The views of a scene show one set of named points, each view turned or mirrored, and shifted as a whole, with a little noise and some points left out.
(in the rows, 128 means zero)

Scene 1
View 1
roku: [ 97 145 112 163 108 137 133 164 117 154 129 128 132  92 149 126 192 111
 113 140  97 128 153 163 165 124 181]
Pobo: [150 149  99 158 113 137 139 144 129 123 112 129 129  91 132 126 189 110
 158 111  88 110 149 109 187  85 159]
Lupiz: [ 97 147 127 171 106 140 140 160  88 156 138 117 126  84 166 131 236 103
 118 108  66 153 130 154 185 153 184]
Saso: [121 162 109 140 104 128 103 146 175 118 107 134 136 117 135 151 142  83
 122 125  86 168 107 166 158 150 122]
dife: [159 158 107 154 137 149 124 108 119  97 120 132 121  65 140 110 197  84
 156  91  81 133  99 100 201 110 136]
deko: [115 147 121 153 114 145 133 159 135 126 117 130 125 100 149 148 176  95
 122 126  79 145 120 161 175 141 141]
zaf: [ 88 150 106 161 116 138 109 146 121 156 139 131 135  83 145  99 191 101
 103 145 110 136 141 169 158 133 189]
rifot: [110 138 135 156 148 156 152 139 126 122 127 147 112  70 163 132 176 101
 104 146  88  97 123 155 193 110 147]
Piz: [124 158 119 157 141 118 117  98 150 133 130 155 138  69 138 104 175 102
 113 132  98  90 131 127 187  83 163]
Kugup: [175 151  93 158 141 152 133 110 117  98 117 136 124  60 129  94 191  98
 170 101  99  95 125  81 202  67 149]
peg: [120 152 123 150 132 156 125 140 125 115 124 130 119  79 152 131 181  84
 123 118  82 149  99 150 182 146 138]
kis: [110 144 142 161 117 132 161 157 127 142 125 137 123  96 160 159 195 115
 115 132  66 112 138 150 193 111 160]
giz: [136 145  61 142 118 202  92 168 114  92 112 111 118  79 128  84 149  73
 154 134 138 166 116 151 141 152 143]
pifu: [114 139 141 159 106 121 177 172 146 147 113 144 126 115 154 183 177 128
 120 138  64  91 163 152 189  91 156]
tokir: [109 137 101 157  98 148 141 185 122 147 118 124 127 106 140 130 174 115
 128 146 104 122 169 159 160 110 176]
Vofif: [160 128  72 149 102 205 148 204  99  87  95 102 104  99 136 135 161  93
 184 118 110 151 136 134 162 129 129]
neno: [146 142  86 153 117 189 129 168  96  93 110 110 109  78 143 117 186  83
 166 105  99 163 110 130 172 145 136]
dol: [111 145 107 153  99 146 128 174 134 132 114 123 127 108 143 146 171  97
 126 130  88 154 130 168 162 145 148]
Figef: [ 94 136 109 155 110 165 138 188 115 138 124 123 118  98 153 135 173 105
 116 150 103 136 143 181 155 145 165]
Zami: [105 132  97 155 123 191 127 183 101 121 123 122 110  79 152 111 169  92
 126 151 122 141 135 173 155 145 161]
tiz: [122 140  97 142 113 157 128 176 159 118 103 134 124 110 130 138 127 102
 129 158 117 118 148 167 150 111 141]
View 2
roku: [125 133 161 113  80 113  84 156 121 123 118 121 134 129 141 145 122 120
  98 140 173 113 131 144 152 170 148]
rifot: [129 127 114 137  99 154 104 168 118 127 146 144 104 138 142 150 122 132
 133 133 170 129 140 140 129 153 155]
neno: [140 119 141 125 129 121 118 149 125 135 109 116 145 145 122 188 105  82
 128 119 155 167 175 204 133 173  87]
Figef: [123 129 185 120  97 113 106 143 108 113 108 127 132 120 144 167 112 111
 103 135 171 129 149 134 159 158 139]
dife: [143 118  66 127 119 132 100 170 148 150 144 123 141 174 124 153 124  97
 131 115 157 151 157 213 107 174 104]
zaf: [114 134 147 104  92 100  85 164 137 129 122 108 136 133 144 154  95 116
 102 141 164  99 123 142 163 179 155]
Lupiz: [169 149 164 109  75  98  86 200 125 125 110 118 124 151 134 142 125 100
 110 134 191 131 151 157 145 209 139]
tokir: [110 125 177 117  81 121  80 128 109 119 113 123 138 112 137 144 133 120
  89 134 161 123 136 155 145 156 131]
deko: [145 128 139 120 104 116 119 150 118 120 115 143 147 153 145 161 130 101
 107 123 184 125 155 144 132 152 126]
Vofif: [126 109 170 133 128 134 114 108 101 128 100 123 151 120 117 189 123  86
 116 115 144 184 180 211 129 156  69]
peg: [147 130 116 123 118 119 127 171 132 128 125 135 141 162 139 169 111  98
 127 124 181 134 159 157 131 165 126]
Kugup: [117 110  60 134 107 153  71 151 149 156 159 114 133 151 117 136 134 116
 127 119 133 153 139 237 103 169 104]
Piz: [107 122  67 122  96 135  81 158 153 144 161 127 134 154 140 134 124 133
 113 131 156 102 115 167 125 153 150]
dol: [133 128 160 114 102 105 119 138 116 118 108 134 160 145 141 165 124  98
  96 122 178 125 154 148 144 155 122]
giz: [101 106 145 121 151 106 130 120 136 139 107  97 161 127 131 213  65  82
 122 127 135 145 161 191 160 160  94]
pifu: [136 133 150 131  61 148  81 136  93 107 128 163 129 134 145 110 184 141
  86 124 187 123 137 136 115 139 141]
Zami: [124 124 175 123 113 119 116 149 111 121 107 117 124 122 137 182  95 103
 123 136 165 140 157 149 159 165 129]
kis: [148 137 139 124  75 137  90 168 109 118 127 149 123 147 143 128 155 127
 104 129 189 129 141 141 125 161 142]
Saso: [129 121 119 110 124  98 143 126 131 117 112 152 192 175 156 171 122  91
  88 114 188 109 151 135 134 129 116]
View 3
Figef: [ 85  92  72  98 142  84 150 158 122 132 131 133 141 117  96 156  78 145
  97  54 115 118 121 182 113  99 118]
tiz: [ 76  81  84 111 130  89 136 172 139  85 130 150 163 108  74 158  97 169
 117  72 140 102 148 145 119 103  96]
giz: [119  91  83 113 117 112  99 139  90 101  80 134 176  92  90 139  71 113
 129  76 157 109 171 177 159  93 127]
Piz: [127  94 103 158 145 120 153 133 133 118 121 151 119 101 122 215 145 173
 123  79 130  88 142  99  96 106 131]
Pobo: [ 89 100  81 115 139 130 146 156 136 123  99 165 120  97 140 193  97 159
  95 111 148  78 154 107 100  96 109]
neno: [105 104  81  93 117  96 104 151  94 138  77 146 153  85 142 168  67 114
  97  94 145  86 164 157 142 102 118]
Saso: [ 70  63 107  79 119  65 101 133 120  91 103 127 149  99 129 174 111 159
 132  83  96  92 134 141 123 123 115]
tokir: [ 76  94  65 105 148 113 164 163 139 124 126 145 131 120  94 160  81 157
  89  74 132 112 128 157  98  89 108]
Kugup: [137 115  95 148 129 138 132 152 120 132  81 175 126  77 152 211 111 145
 101 118 173  60 179  82 115  98 118]
rifot: [119 107  94 138 138  65 155 167 120 148 139 150 131  99 124 205 121 159
  94  59 125  90 131 136 108 113 116]
deko: [ 83  86  95  90 130  72 129 148 120 124 116 138 138 102 131 181  98 154
 108  72 105  95 128 150 114 111 115]
pifu: [ 52  95  78  97 149  76 175 182 162 134 152 163 114 114 125 200 106 191
  73  80 114  85 116 119  75 110  87]
dol: [ 69  79  84  85 132  81 132 145 123 116 114 132 140 111 116 164  87 152
 110  74 107 103 128 162 114 105 114]
zaf: [110  87  81 127 153 118 164 120 118 132 120 125 118 120 102 170 104 149
 117  56 110 124 120 164 101  91 140]
Lupiz: [ 92  99  79  89 149  97 156 125 107 174 106 129  96 111 161 185  80 133
  86  71  91 112 112 170  96 101 138]
dife: [126 104 103 123 121 108 113 134 102 136  76 154 127  77 175 208 110 136
 109 107 141  65 166 104 123 111 125]
Vofif: [ 77 108  69  80 112  95 109 180 110 121  84 161 170  87 118 146  41 121
  83 103 168  86 171 160 146  94  93]
View 4
deko: [135 139 133 120 163 179 126 118 117 125 101 115 118 153 146  97 158 125
 129 101 108 181 114 144 160 132 116]
Piz: [187 129 106 186 170 151 124 102 104 122 121 112 150 149 133 142 134 111
 126 127 165 165  91 133 171 131 114]
kis: [155 121 133 128 175 171 120 120 121 110 118 143 134 158 161  75 174 110
 137 119 140 186 104 115 174 131 125]
Saso: [127 144 128 122 169 186 139 118 124 151  72  91  96 162 120 116 146 119
 110  99  91 174 105 166 135 150  94]
Zami: [104 156 143 125 128 149 117 111  88 134 125 120 136 126 145 122 149 168
 126  84 102 185 129 134 158 103 149]
Lupiz: [142 149 155 119 162 190 104 124  81  74 128 133 150 123 162  62 146 104
 129  95 115 196 129 124 185 114 114]
dol: [113 153 143 113 160 178 122 119 108 133  97 118 117 146 144  97 153 127
 119 101 102 192 109 135 145 127 121]
Pobo: [144 163 100 156 178 175 102  79 113 115 107 116 137 137 173 121 153 127
 153 127 153 205  75 119 158 135 118]
pifu: [151 114 133 123 185 159 125 112 144 135 109 160 123 174 166  72 196 112
 134 134 157 193  81  94 151 139 137]
giz: [ 86 191 116 137 128 165 110  87  81 139 102  79 123 107 140 162 123 181
 134  80  84 194 118 164 145 111 127]
roku: [134 145 153 134 160 162 115 119  91 123 124 139 147 140 145  95 151 115
 111 108 133 190 104 111 155 111 135]
Figef: [107 146 158 111 144 158 118 124 100 136 118 135 129 139 143  97 160 141
 114  93 108 190 118 119 150 109 146]
tokir: [112 155 149 128 159 156 109 111 101 141 118 144 138 141 155 105 162 131
 117 114 135 205  90 100 137 114 146]
Vofif: [ 72 186 100 108 144 178 101  69 120 131  94 106 110 126 189 126 165 187
 168  96  94 219 102 141 142 121 136]
tiz: [108 146 127 132 156 149 132 106 123 176  98 119 114 157 135 139 161 154
 118 112 121 183  89 128 125 129 143]
peg: [145 139 118 132 154 175 125 112 107 108 108 102 123 140 146 110 144 138
 140  94 101 176 130 162 178 131 108]
neno: [108 179 104 123 147 186 103  81 101 106 102  94 123 118 177 122 145 166
 162  90  91 200 121 159 166 121 117]
Kugup: [170 165  61 189 170 168  98  59 109  98 113  94 147 126 179 158 138 145
 180 126 161 192  81 141 178 137 111]

Which points are out of place in each view (at most two, in the order of its rows)? Write none if all are in place.
view 1 => none
view 2 => Zami
view 3 => Saso
view 4 => none
